Each row is a point on a landscape with many valleys, with its height.
A ball rolls from a point to the lowest of its 4 nearest points, and stops where none of them is lower. Distance is the straight distance between rows; heights are no part of it.
Rese: [156  81 137 128 118 168 167 123 159 170 109]  h=177
Fibe: [107 166 190 138 168 123 123 144 115 140  99]  h=350
baf: [107 114 161 123 152 103  98 159 147  98 115]  h=579
Suk: [ 62 142 184 134 177 142 104 159 109 106  99]  h=326
kofu: [142 158 171 135 144  82 105 146 135 139 113]  h=293
zubek: [137 191 122 131 126 126 164 104 101 102 151]  h=392
Nobob: [149 165 171 135 154 134 157 133 120 156 105]  h=278
duzu: [153 162 168 139 148 102 133 132 124 159 113]  h=339
nonez: [171 166 159 140 136  99 122 142 143 168 116]  h=442
fegu: [135 141 155 135 142 180 176 121 113 176  99]  h=276
Sizo: [143 133  93 116 103 147 176  98 129 107 146]  h=355
vopad: [127  93 130 119 127  76  71 154 162 102 125]  h=349
turik: [ 78  96 146 120 150 138 107 149 149  85 116]  h=771
lun: [112 111 100 114 111 169 167 113 133  88 143]  h=506
zumu: [164 185 100 126 107  93 134 103 103 125 162]  h=406
Vegu: [113  86 100 113 104 152 134 121 149  86 136]  h=107
Dapi: [175 151 150 128 136 132 155 116 141 183 112]  h=274
dumik: [157 121  65 117  86 130 146  97 137 121 155]  h=321
Likod: [111  82 121 116 114 120 102 142 164  87 128]  h=626
Tazev: [176 158 153 141 135  70  88 140 133 177 122]  h=371
mes: [147 142 150 126 139  60  72 158 143 138 120]  h=98
zup: [151 112 142 132 120 173 179 120 143 176 107]  h=71
nozad: [ 70  84 136 123 149 161 116 146 132  78 117]  h=736
Ruzud: [134 202 132 124 136  95 140 112 101  91 153]  h=412
poku: [135 165 107 121 110 141 182 101 117 112 153]  h=378
bepur: [149  61  71 128  79 103  68 127 130 139 149]  h=575
Mises: [164  64  50 136  61 115  79 105  99 152 165]  h=443
kunep: [144 117  86 116  97 136 158 103 138 110 149]  h=342
Puso: [ 49  97 145 127 158 170 111 154 124  83 114]  h=644
Puf: [108 202 132 134 154  96 137 127  99  82 156]  h=436
ruvuz: [ 50 149 165 136 188 159  89 151  75 135 106]  h=74
pemiz: [192 130 127 138 119 129 152 119 148 196 118]  h=495
sos: [168  91  56 129  61 115 103 101 105 147 165]  h=362
bigir: [ 93 107 102 123 125 185 169 108 124  91 138]  h=592
fud: [ 72 157 177 146 182 142 118 148  92 135  97]  h=233
lizi: [102 119  99 126 112 181 181 104 126  99 144]  h=583
Peda: [ 56  86 110 126 132 185 146 118 132  90 132]  h=672
garu: [136 105 130 128 123  63  61 154 152 128 133]  h=271
lozot: [ 35 114 151 135 176 163  98 152 111  96 111]  h=538
Sevo: [107 170 168 143 169 163 145 138  82 173 102]  h=394
Pigal: [175 102 127 128 112 149 153 122 167 180 111]  h=188
gel: [155 137 138 129 139  56  62 154 134 158 125]  h=223
bok: [109 169 176 140 167 143 136 133 100 158 108]  h=351
sov: [113 150 181 132 160 104 109 163 138 122 116]  h=435
defiz: [ 94  92 109 112 119 151 142 135 150  80 127]  h=723
gesa: [139 142 154 137 146 170 179 123 119 173 100]  h=244
dide: [168  91  63 116  69 118 112 105 126 140 159]  h=175
gikit: [149  87  82 109  91 118 122 121 156 105 150]  h=363
Tipo: [159 171  98 123 104 116 155  96 113 118 153]  h=393
vifib: [147  80  78 110  83 113 113 115 150 115 149]  h=335
modom: [139  89  79 112  92 130 129 120 153 102 146]  h=381
Mubab: [ 71 116 170 137 169 141 108 157 126  91 109]  h=505
tebo: [117 198 117 140 136 134 173 104  93 107 154]  h=400
Bas: [163 144 152 130 130 142 171 118 128 177 112]  h=207
debi: [133  76 102 133 108  64  41 143 144 127 136]  h=390
fen: [198 147 129 136 116  99 130 118 134 191 122]  h=578

Call two points neighbours if one is among the 4 nearest of the other. Go from one point of each pair to the other, from neighbour to neighbour, staying as low as possible. Name the highest point that can't be avoided.
Vegu, zup => bepur
mes, zup => duzu
ruvuz, mes => Fibe

For each start below, name every point that the ball comes to, in order.
duzu => Dapi Bas zup
bigir => lun Vegu
turik => Mubab Suk ruvuz
Tipo => Sizo dumik dide
